Points, in no order, along strands that fork and pass close to each other.
Two points are linked if the straight distance between their rows is under 67.8.
pil: [  9  -7  50  18  10   2   1  42 -77  28  19   6 -29 -21  25  -1  16   5
  25  20  42]
datug: [-25  15  38   9  13  -8 -47  18  -3   4 -21 -29 -23  22 -10   2  16   7
  16  26  -5]
Tuzi: [-18 -10  -4 -10  31  -9  -7  13 -16  43 -18  -1 -40   1 -19  14   8  11
  51  19 -19]
Fopu: [  2   6 -10 -29  -9 -25   8  41   1 -30  -1  29 -11  28 -19  12  -3  11
  37 -20 -28]
nid: [ -1  -5  48   3  -2  -7  -2  30 -62  47   1   3  -2  -1  34 -13   8   0
  31  -5  41]
Gumu: [ -9  28  30 -19  13  -9 -28   6 -18  -7 -31 -26   3 -17 -10  34  23 -14
  25  36   0]
gotev: [-14  -3  49   8  19  12 -37  -2 -23  23 -30 -35 -14   3   3  -3  15   8
   7  32   3]
dini: [  7  17  35  18 -38 -15  -7 -27 -41  -1 -14 -33  -8 -18  -8  21  11 -10
 -15  33   3]
piga: [ 27  14   2 -48  45  16   2 -17 -23   0 -25  -4 -29 -41  37  19  11   2
  -5  16 -11]
rimov: [-10 -10  -9 -27 -18  37  10   1  18 -44  13 -35  41  -8   1   8  27 -11
 -20  -6 -17]
Pono: [ 26 -14  -9  16  27  15   7 -21  16  21   2   5   2   9  29 -19  -6  19
 -32  -7  15]
vus: [  5  23   9  16 -12  -6 -15 -27 -25   6 -16 -33 -12 -41 -17  41  12 -24
 -12  23   3]
Toza: [ 20  20 -16 -56  30   5  13  39  -7 -18 -22  -1   9 -37  -4  32  15  -3
  33  15 -11]
nepam: [-19 -43  25 -12 -12  24 -32  44  30 -26   3   5   2  -3 -25  10   8   3
 -19 -42 -19]
dasus: [-34   3   3   9 -36  21   4 -49   6  14  -3 -14  36   4  -5 -47 -20 -17
  -6  -8  -9]
laro: [ 34  21  12 -16  25  19  -4 -27 -13 -10 -21 -15 -11 -38  36  13  11   0
 -33  18  10]
Paf: [-11   4 -14  41 -22   5   4 -28  11 -14  40  16   7  -1  22 -70 -35  -2
 -49   5  26]
geli: [ 12  14 -12  15  12 -26   9  -9  15  11  -2  32  10  18   5 -11 -17   3
  10   4  18]
muzi: [ 26   6 -42  -8  12 -22  36   5  10  -7   4  24  -3  -6  -1  36   9   2
   9  13  -6]
sukit: [-19   3 -24 -19  -6   9   8   6  13 -14   9  11  34  16 -38  -6 -23 -22
  43 -34 -15]
Zir: [  6  -9 -32 -20  33  13   0  43  36 -17  10  20  -8  21   0   2  -4  17
  11 -31 -19]
Zigi: [  2   6  -8 -26   1 -26  14  10  -5   4 -15  25 -18  27  -3  -9  -6  19
  41   0 -22]
komap: [ 12   1  19 -37  18   4  -1  10 -17 -17 -35 -17 -17  16  17   7  18  24
  15   4 -23]
pevuz: [ 21   6 -15 -54  38   3  22   7 -13  -2 -32   4  -6 -26  21  15  19  20
  20  22 -14]
Sedev: [ 19  -6  48  13   3 -11  -1   6 -66  16   0   1 -35 -16  16  12   3   9
   3  30  25]
Pozom: [ -7   0 -16  11  14   2 -19  10  21  10  -5  -2 -20  16 -16  15  -1   1
   3 -31 -18]
gor: [-12  -6  -9 -27  40   6 -20  45   4  20 -23  -3 -23  -1 -19  22  13  12
  42  -3 -24]
mel: [ 26   1  27  21 -16 -19   2 -16 -42  22  -8  -3 -15  -7   0  17  -2   1
  -9  18  19]
mide: [ -8 -58 -21 -28  17  37   7  35  27 -27  51   3  32  -8 -19  19  -6 -13
 -19 -31   6]
fipu: [ 19   2 -25  -2  31  -7  -8  48  30 -17   1  16 -31  11   5  27  14  18
  -5 -12 -10]
sefid: [ 10  12  42  19 -37 -15 -11  -3  -5  -1  -6 -10   8   3  27 -29   5  15
 -28  22  21]
luko: [  3 -20  -3  -6  30  10   4  -9 -12  45 -19  16 -47  22  16 -32 -22  28
  10 -24 -17]
fazug: [ 20  14 -20  11  35 -13 -13  21  15   4  -9   3 -30  -4   3  33  15  11
  -5  14  -1]
lepi: [ 20  -3  23  20 -55   1  25 -26 -24  -6  17 -11  20  -6  20 -22  -1   3
 -49   5  17]
Nilof: [  7  15   5 -14 -22  -5  16 -25 -15 -16 -19 -17  30 -11 -13  29  18 -16
   5  10  -7]
Dapir: [ -1  13  39  28 -14 -21 -23   9  -8  19  -1  13   1  13  25 -44 -14  11
  -9   6  38]
Sene: [-32   2   0   7 -43  20   5 -27  16   0   3 -36  26   2  -6 -26   8 -11
 -15  -3 -27]
Nibuk: [ -4 -11   7 -18 -31  -3   0  48  26 -46  17  10  42   0 -36  22   6 -18
   9 -13   3]
fof: [-16 -13   6  13 -12  14 -35  27  30 -12   5 -12 -24   4 -19  16  12  -3
 -20 -43 -20]
moro: [  0  -5 -15 -28 -20   1  22  28   5 -28  13   9  41  10 -37  24  -6 -20
  33 -24  -8]
logi: [-17  23  10  -7 -19 -18  -1 -20   3 -25 -11  18  27  30  -4 -40 -24  -4
  23  -5   5]
difo: [ -9 -10   0 -33  10 -33  18  16 -19  30 -18  28 -27   4   0 -11   1  33
  57  31  -5]
kel: [-35  10 -25  21  -5   9  -3 -30  25 -41  27   9   3  11  16 -68 -33  -5
 -25   1  10]
sigum: [-36  -1 -33   0   8  20 -16   0  23 -23  11  16  13  12 -27 -22 -28 -19
  21 -46 -10]
pef: [  2  -9 -24  10  24  11  -5 -15   4  33  -7   3 -36  15  -5  -4 -17  13
   3 -35 -25]
ropo: [-20   4  16 -10  24  -3 -43  42   9   2 -20 -11 -26  23 -17  18  13   9
  26   1 -15]
kul: [ 33   2 -28 -10  16   2  37 -24  -2  -8  -1   8  10 -13  18  28  12  -3
 -16  11   4]
sedas: [ -6  24  28  22 -55 -16  -7  -1  14 -15  -8 -26   0   7   7 -27  10   6
 -24  30 -12]
vovon: [ 17  -1   3   9 -23   8  22 -34   5 -17   8 -17  13   9  20 -15   7   6
 -35   4   5]
pez: [-10 -41 -13 -33  -2  43   9  21  17 -45  33 -20  41 -31 -10  28  19 -22
 -27 -17   0]
kon: [-21   1  -4   5 -41 -11  -7  21  26 -44  28  13  16  13 -34   9  -3 -20
   6 -26  -8]
Febos: [ 20   2   2  -3  33 -16   6   0 -33  23 -14  11 -47 -33  14  26  10  10
   7  43   7]
nemu: [  9  -3  17 -25  18  -9   7   7  -7   8 -29  13  -8  27  19 -18  -1  27
  18   3 -10]
fidar: [-23  15 -11 -20 -15  -1   1  -5  15 -59   7  12  23  37 -11 -39 -21  -4
  23 -24  -6]
vap: [-32  12 -18   0  -9   8 -12  -3  37 -60  19   6   7  28   5 -50 -19   1
  -8 -18  -5]
zigur: [  3  23   9  -1  31 -24 -12   4 -21   8 -18  -3 -24 -27  -5  39  14  -9
  22  52   7]
mip: [  8  21  12   6 -32 -27   3 -10   3 -20 -10  -6  21  13  -9  13   7  -6
   7  20   3]
Zutod: [  4 -11  43 -15  17  -4   0  13 -34  38 -25   1   7   0  41 -14  10  13
  15   8  29]
lefon: [ -8  -5   6  18 -30  17  13 -31  11  -7  20  -8  12  10  24 -58 -13   4
 -42  -1   6]
bag: [-35  23   4  24 -61  -4  -8   7  26 -26  10 -23  -8   5  -4 -32   2 -12
 -22   7 -35]
tid: [ 33 -13  -1  39 -13   1  15 -26 -31  45  22  11   7 -16   0  -6 -25  -2
 -37 -16  29]
zufi: [ -1 -10   4  20  13 -11  -3 -16 -23  59 -13   8 -23   5  -7  -4 -18   5
  15   1   0]
nena: [ -8  -7   6   2 -18   8  17 -45  -3  25  -4  13  47   6  11 -36 -18 -13
   0 -14  20]
pudi: [-32   6   9  11 -56  -5 -18   8  17 -29   8 -14  -2   5 -27  -3   8 -19
  -5 -25 -25]
tofov: [-20  -4  15  20  19 -23 -10  -5 -28  54  -9  15 -36  12 -22   1 -15   1
  49  24  -2]
lupat: [-15   0  -6   4 -27  23  -2 -12  18 -16   1 -38  13 -14  -8  12  25 -15
 -24  -7 -20]
novo: [ 43   5  -5   7  18   5  18 -25  -7   5  -4   1   1 -28  31  19   9   4
 -42  18  26]
dida: [  3 -12   7 -15  26 -23  15  16 -32  39 -14  22 -33 -15  20   1  10  28
  33  40  15]
taka: [  1   7 -29  50 -32  -3   5 -21  19  -1  28 -19  -4 -13 -26  18   2 -16
 -35   0  -3]
Gukit: [ 21 -10   1  33 -43   2  21 -36 -22   9  38  14  13  -2  10 -33 -29  -1
 -45 -17  29]
gisuf: [ 15  -1 -44   2  18 -10  29  -5  26 -20  27  20  15  20   3  13  -1  -2
   0  -3   1]
talo: [-18  26  20 -26  -2  12 -29  10  -8  -9 -29 -36  22 -39 -26  37  23 -28
  18  12 -12]
kado: [ 15  17  -8 -30   5  -5   6  14  -6 -26 -18  -6  13 -17 -10  45  18  -9
  18   8 -12]
gakaz: [-38 -48 -13 -13   0  37 -15  35  49 -24  54  -4  33  -9 -16 -14 -12 -13
 -22 -25  -1]
Siv: [  7  -3 -31  40 -19   0  19 -45  14  -4  46  -3   3   5 -11  -6 -18 -13
 -36   1  13]
sos: [  1  -8  -4  -8   8  -1  20 -28  -7  46 -17  25  28   7   9 -19 -18  -2
  21 -13   5]
zuzan: [  6  11 -16  40 -14 -12  -6 -25   0  20  -2 -19  -5 -19 -29  37   4 -18
 -14   5   2]
dol: [ 30  -7 -33  13  27  -2  20  -8  27 -11  16  16 -10  23  23  -1  -2  18
 -26  -8   3]
lin: [  7   7  25  10  10 -30  -7   7  -5  29 -12  28   5  18  19 -22 -12  10
  15  11  30]
nobor: [-38 -12 -32   3  13  35 -22  15  58 -10  35 -14  30   3 -10 -21  -9 -13
 -10 -23  -2]
pud: [  6 -10  -7  -1  17  -9  18 -23 -24  55 -20  11   3 -17   6  15  -3   0
  14   9   8]
kagi: [  9  20  -6  -7 -22 -39  10  13   3 -29   0  18   0  26 -18  23   1  -4
  28  -1  -8]
Lafa: [ 17  19 -12  20   8  -6 -20  15  17 -21  -1 -12 -27 -19  -2  45  24  -2
 -26   4   0]
bosez: [ 29  -9 -29  40   1  -1  24 -39  -2  25  23  13  -2  -4  -6  12 -19  -3
 -31  -6  14]
lov: [  3  -8  38  -4  34  15 -16  -7 -34  39 -31 -16 -11 -15  27  -2   9   6
   2  24  16]
gug: [-36   2 -30   9   0  19 -10 -18  38  -4  15  -6  30   5 -19 -25 -18 -16
   7 -18  -5]
Meke: [ -2 -34 -25 -16  20  32   3  26  33 -20  24   3   9   5  -8  13   6  -2
 -11 -48 -13]
Vin: [ 24 -24  -7   9  31  11   9 -13  -4  48  -3  27 -24   9  32 -32 -21  27
 -15 -27   8]

Follow the links from the first point to the second, and from the first to the third. Name the last point that the two ways share.
fipu; vus; sefid | mide
Lafa; sefid; ropo | mide
laro; Febos; komap | Zigi
muzi; komap; Febos | Zigi

A fork is a point with three links, a tip a point with one. Leave the first point through the second and follow the links. Name the first fork or tip that comes.
ropo; datug | logi
tid; bosez | mide
Fopu; kagi | nepam
gug; sigum | geli
kul; novo | Zigi
